Points, in no order, along strands that fork, close into loops and pass close to each other.
Two points are linked if the straight distance between their rows is under 42.7. Some points are linked to none.
peb: [ -4  -4   1  23  -2  15   9   8   1 -14  -6  -2  12  15   7  23 -12  -3
  -3  -4   3 -13]
kon: [ 16  -6   9  -8   5 -30  13  -4   0   5   3  -9   0 -11  -5 -22   5 -17
   4   8  -2   5]
zeli: [ 18  -1   9 -17   3  -1  -3   9  29 -10  -3  -3   3 -15 -12 -12   3 -10
   4   0  -1   4]
Nik: [-10  -1  -4  15  -4 -17  -7  -9 -27  -2 -16 -10  -7  20   4   3   3   0
 -12   8 -13   6]
dor: [  4 -17  14  -3   2  19   8   0 -15 -10  -9   0 -15  22   4  15  -9  13
 -12 -27  11  11]
tabe: [-12   0  12  15   7  -9  23   4  -2  -5  -2   8  16  -4   0   2 -11 -16
   0  11  -9  -9]
fuf: [-12 -11   0   7   1   2  24   9 -20   6 -11  -5  -1  -4   9  -7  -3  -1
   2  -2  -4   2]
Rer: [-14   0  -8  14  -2  -3  -5 -19  29   8   7   9  26 -26  -9 -31 -10   2
  21   9   3   6]
dunu: [  9  -4   1  14  -6 -11  26 -10  21  15   1   8   8 -23  -3 -25 -12 -11
  20  11   7  -2]
dus: [ -9  -4 -15   0  -4   9  -5   8  10   6  -4  -7  10 -29   4 -27   5  -8
  24   4   8  -4]
ris: [-17  17 -12   4  -1 -13 -24 -11 -29 -13  -8  18 -22  27 -19  33  -8  10
 -15   6 -17  -6]
fomuz: [ 26 -15  12  10  -4 -10  16   2   0  -2  -1 -15  -6  10   5  -8   7  -4
  -1 -15  10  -6]
Mema: [ -6   3  -1   5  -2   0  -1  -4 -34   8  25   4 -17  15   7  27   5  15
 -17  -3   2 -22]
manip: [ 12  -4   1  15   2  22  11  -9  30  -9 -12  11  12 -31 -16  -7 -12   7
  25  10  13   9]
seput: [ 12  -5 -10  -3   2  11  -7  13  15  -1  -3  -4  -2 -35  -2 -23  -1 -11
  20   2  10   1]
sudop: [-17   5   5   5  18 -19  -5  -6   5 -17  13   4  19 -11  -1 -11 -22 -17
   1  19 -15   3]
nozo: [-16  -3   2  -1   3  -1  16  -1  12   6 -10   4  21 -18  -7 -18   3  -1
   9   9  -9  11]
fupus: [  5 -13  13 -10   3   9  15  23  -6  -8  -3  -7   1  -1  -4  -1   9  -2
   1 -20   6  -3]
tar: [  3   0  -3 -14   2  -4 -19  -2 -15 -10   7   6 -18  31 -13  23   8  18
 -19   3 -10  -7]
vibol: [ 18 -20   8  10  -6  20  22  12   7 -16 -14  -3   8  -3  -5  -2 -12  -3
  17 -13  26   3]
Zop: [-22   7  -4   7  14  -6  -7   3  -4 -13   2   8  10  -9   1   3 -22  -8
  -3  14 -22   4]
lized: [ -2  12 -11  19   5  -8 -17 -13   7  -5  10  -8  15   6  10  -2 -11  -1
 -11   9 -13   0]
redal: [-20  -3  -5  15   0   5   5   6 -19  -5 -16  -7   0   8   5   6  -6   2
  -6  -8 -11   7]
govef: [-16   3 -13   8  -1 -16 -10 -13  -7   5 -14  -3   7  15   8  -8  -4  -8
  -1  16 -11  17]
libi: [  1  -7  -6   7  -5  -5 -15  -4 -26  -5  -9 -13 -16  30   3  11  10  11
 -14  -9   1  -3]
buze: [  8  -5  18  11   5 -12  33   1   6   0   0   6   6  -9   7  -1  -6 -14
   4  13   2   0]
Sarug: [-15   7 -11  -5  -1 -19 -20 -13 -38   4   5  12 -21  29 -11  25  -4   2
 -12  17  -5 -10]
kub: [  8   5   4 -20  -5  26  -7   9  16   2 -13   2  -4   9  -4  14  12   6
  -1 -10  15   6]
rufo: [-14  13   4  15  -6  16   4   2   7  -5  -9   7  13  17  -2  29  -7   5
  -9  -3 -10 -12]
kagir: [-23   8 -10  15   9   0 -13 -16  21   0  10   7  28 -19   4 -16 -18  -8
  13  15  -7   8]
tiru: [ 22  -4   3   4   2  -6  -1  -5  -8   0  10 -19  -5   0  10  -4  12   5
 -12  -5   4  -5]
tomab: [  9  -2  16  10  -2  -1  31  -2  -6   8   1   6  -4   6  11  10  -4  -6
   0  -2  14 -11]
giv: [ -1   3   2   4  19  20  -5  12  17 -20  -7   5   8 -15   1  14 -19  -4
  -1   8  -7   2]
Demu: [  0  -5   2  13  12  21   7   4  19 -22 -10   9  15 -27  -7   1 -16   3
   7  10   3   7]
mub: [ 16   1   7  -8   5  -1   2   5   7   6  10 -18   0 -14   3 -12  18   4
  -3 -11  -4  -5]
loma: [ -1   8   5 -24  -4   2  -2   2  17  22 -10   5  -2  -1  -3 -10   9  -6
   4   0  -3  17]
mem: [ -7  12 -16 -13  -2  -7 -22  -5  13  12   2  -7  11   6   9 -14   8   2
  -6  11  -7   9]
Gemiv: [  3   1  -2   3   3  -9  10 -13  10  18   8   4   5 -22   7 -22  -6 -11
  14  16   6   3]
Rosiz: [ -9  -5   4  -1 -13  15  10   9 -17  12   2  -1  -5  17   6  15   7   6
  -4 -17  14  -7]
Nep: [  5   2   4  -1  -7  -2  -1  -7   6   1  -5 -13   0  27  -2   4  16  17
 -14 -16  -3   4]
mefu: [ 10  -3   8 -14 -15  -5   2   3   4  12   0 -13 -11  15  -3   0  25   5
  -4 -28   3   0]
Tinu: [ 24  -3   6 -13   5  26   7   5   5   2  -2  -4 -18 -10  12  -4   0   2
   8 -17  17   9]
zag: [ 23   2  -4 -13 -12  15   3   3  17  16  -5  -6 -12 -15   3 -13  13  -6
  15 -16   9   5]
Lida: [ -7  -9  -7  16  -9  -2  -8  -6 -27  -8 -15   2 -13  35  -1  24  -4   6
 -12 -11   5   0]
Fini: [-13  10 -10 -12  -2 -31 -27 -11 -18  -1  11  -5  -3  23   0   0  11   8
 -16  13 -15   1]
zuz: [ 10   8  -7 -18 -14  -3 -11   3   5  14  10 -15   2   3   3  -9  30   3
   1 -13   0  -2]
visos: [ 25 -20   4  12  -7  11  18   4  16 -11  -9  -4   0 -22  -9 -14  -2   1
  23 -17  16   7]
dafi: [-15   7  -7   6  15  13 -13   8   1 -19  -8   5   7 -17   2   5 -17   2
  -2   6 -18   9]
maf: [ 10   6   5 -13  -8   8  20  -4  12  21  -9   1  -7 -16   1 -12   7  -9
  13  -3   4  11]
Tetur: [  9 -13   4  17  -2  21  15   9   9 -14  -3  -4  16  -1   6   8  -5  -3
  11 -13  19 -10]
gofo: [ -1 -11  -7 -16  -5  17 -18  11 -11   3  10   1 -16  27  -5  20  14  18
 -12 -16  15 -12]
genu: [-20   0  -6  -7  -8   2  -4   8 -16  10   4  -1  -1  13   2   8  16   5
 -10  -4  -5 -10]
vun: [  4  -5  -8  -1   2  20 -17  13 -13  -5  -8   6 -15  18   7  23 -10   2
  -4  -2  11   3]
Meb: [-10  25 -18  11   2   3 -28   1  -5 -15   4   4  -2  12   0  25 -12   6
 -18   2 -17  -6]
Deti: [-13  11 -20 -10 -12 -11 -24  -7  -6   3   6 -11   7  14   3 -10  17   9
 -13   6 -13   3]
lariv: [ -6  -5  11   3   5 -10   3  15  -7 -11  -4   3   5  14  -1   8  -2  -9
  -1   9 -10 -12]
temik: [-17  -4  -7   4  -7 -11 -10 -12 -42   6  13   4 -17  25  -9  26   8   7
 -10   2  -6 -19]
kugal: [ -6  -3   2  -5  -1  -6  17   6 -17  15   3  -7  -4 -14   9 -14   7  -2
   4   0   0   5]
Gotu: [-11  17 -16  -8   3 -27 -36 -12 -28 -13  24  -3  -4  19  -9  12   4  13
 -19  12 -17 -12]
Mav: [  8  -2  13   9   1 -11  14 -10  -8   5 -10   2 -10  21   7  10  -6  -2
  -5   6   7   3]
lasim: [ -6   5 -16  -7  -8   0 -17   2  18  11   2 -10  14 -13   4 -26  14  -9
  12   5  -1   3]
zulam: [  5  10   8   4   7  -8   7 -11   2   6   1   5  -5  14  10  15 -14  -3
 -14  18  -6   5]
vela: [ -7  -6 -14  -7  -9  18 -13   1 -18   1  -3   8 -19  35  -3  21   4  26
  -8 -21   9   7]
ped: [-17  21  -5  13   1   8 -10   6  -5 -14  -1  11  -2  15  -1  32 -10   5
 -15 -10 -15  -9]
foti: [-13   8   6  -8   9 -19  -8   1 -26   1  10  12  -8  13   0  20  -4  -4
 -13  21 -14 -10]
Deku: [-10  -9   2  12  -5  -2  19  -3  17   9  -2  10  20 -32 -14 -31  -2   0
  22   8   1   2]
vores: [ 17   2  -5 -16  -5  23 -16   8   7   3  11  -3 -14  10   4  11  17  11
  -3 -17  17  -4]
nof: [  0 -14  16 -11  -8   2  13  13 -14   1  -3  -2  -1  19   1  12  10  -3
  -4 -16  14  -9]
puz: [ 26 -16   9   1 -11  -5  20   0  19  -1 -15  -1  -7 -16 -10 -22   5  -9
  21 -15   7  14]
negi: [  7  -4  14  -7  13  10  24  11  12  -1   0  10  -1 -31  -6 -12  -3  -4
  13   1   6  -2]
tago: [-19  25 -22  -1   2  -7 -36  -6  -5  -7   9   4   3  13   7  13  -9   0
 -13  15 -10   2]
Vez: [-12   7  -9   3  -5  14 -12  -3 -18   8  18   7 -12  18   6  31  -5  12
 -13  -3   2 -21]
Nopev: [ -8  11   1 -19   5   0 -19   4  15  -8  -3   7   4  17 -10  16   1   7
 -17  11 -10   2]
tize: [  1   5   3   6  13  -1   4  -4  13  -3  15  -7  13 -23   4 -16   4   2
  -3   2  -9  -7]
mutud: [-11   4   6  -4   6 -23   2 -17   5  12   0   1  12   2   7 -16  -3 -11
  -2  21  -9  14]
nam: [-10  10  -7  -4  11 -11 -17 -22  22   0  23   0  17 -14  10 -22 -15 -10
   6  19   3  15]
boka: [ -5   0   2  -8  -1  -9  -9   8 -13   1   6  -2  -2  12   5  13   6  -2
 -10  10  -4 -10]
big: [ 14 -16  -1   4   2   5   6  -2  19  -5  -4  16  -2 -51 -22 -30  -9   9
  29   2  14   5]
lak: [  0   7   8 -24   2  11  -9   9  15  -4 -11   5   4   9  -8   5   8   5
  -4   3  -5  10]
Rona: [ 18   2   3 -14  -4 -11   4  -8  28  11   3   8  -4 -39 -10 -33   2 -13
  22  -5  -1   9]
rafe: [-11  -9   6  11  -7  13   1   2 -31 -15 -18   3  -9  27  -3  26 -11   9
 -11 -26   3   2]
Fusap: [  5  -4  -1  10   3   7   3  -2  11  -2 -13  -6   3  -2  -1  -2  -3  -2
   1   3   4   8]
dazu: [ 16   0   5 -19   6 -22  -5  -2  20   6   8  -5   2 -16  -3 -24   3 -13
   7   3  -3   9]
bimez: [ 15  -6  17 -18   3   0  24  21  -1  -2   3  -2  -8 -16   2  -5   6  -8
   5  -6   9  -6]
sapuv: [-10  -5   0   4   1  23  12  22 -16  -3   6  -2  -2  -1  15  15   1   0
   0  -4  12 -15]
met: [ -8   9   5  -3   2 -10  10  -6  -2  22   9   1   4  -9  10  -6   2  -8
  -1  12  -2  -2]
Fozu: [ 21   3   4  -2  -1 -20  -7 -10 -17   8  15 -18 -11  15   2   3  16   7
 -17   0   1  -7]
rede: [ 20  -3  -6   1  -8   5  10  -8  24  10  -1  17  -5 -50 -14 -28  -4  -4
  33  -8  10   4]
res: [  6   0  -2  20  15  10   8  -8  16 -11   9   3  11 -30   2  -8 -13   7
   2   5  -5  -4]
radi: [ 24 -16   8  -1  -3 -18  20   1   1   0  -7 -14  -4  -6  -3 -20   6 -11
  10  -5   5   3]

A fork is a point with three links, a tip a point with one. Leave the first point through the second and follow the links. Name the first fork or tip that comes.
ped; rufo -> radi
zulam; Mav -> boka
seput; dus -> Gotu
Gotu; Fini -> seput
vibol; Tetur -> tago

A piece is two or more points that can be reached from each other along the links. Count, over all rows, the pieces, the separate loops (a circle has one, a figure eight two, a Y none), the forks (points with three links) and the tips (points with one).
pieces -> 5
loops -> 1
forks -> 12
tips -> 20

Name the points in between on the shortest way along the links from the first point to the second, in order.
Tetur; zeli -> vibol, visos, puz, radi, kon, dazu
Mema; negi -> temik, Sarug, foti, boka, genu, Rosiz, nof, fupus, bimez
giv; puz -> Demu, res, tize, mub, tiru, fomuz, radi
kagir; mutud -> Rer, Deku, dunu, Gemiv, met
Rer; dor -> Deku, dunu, Gemiv, met, mutud, govef, Nik, libi, Lida, rafe
Tinu; vores -> zag, maf, loma, lak, kub
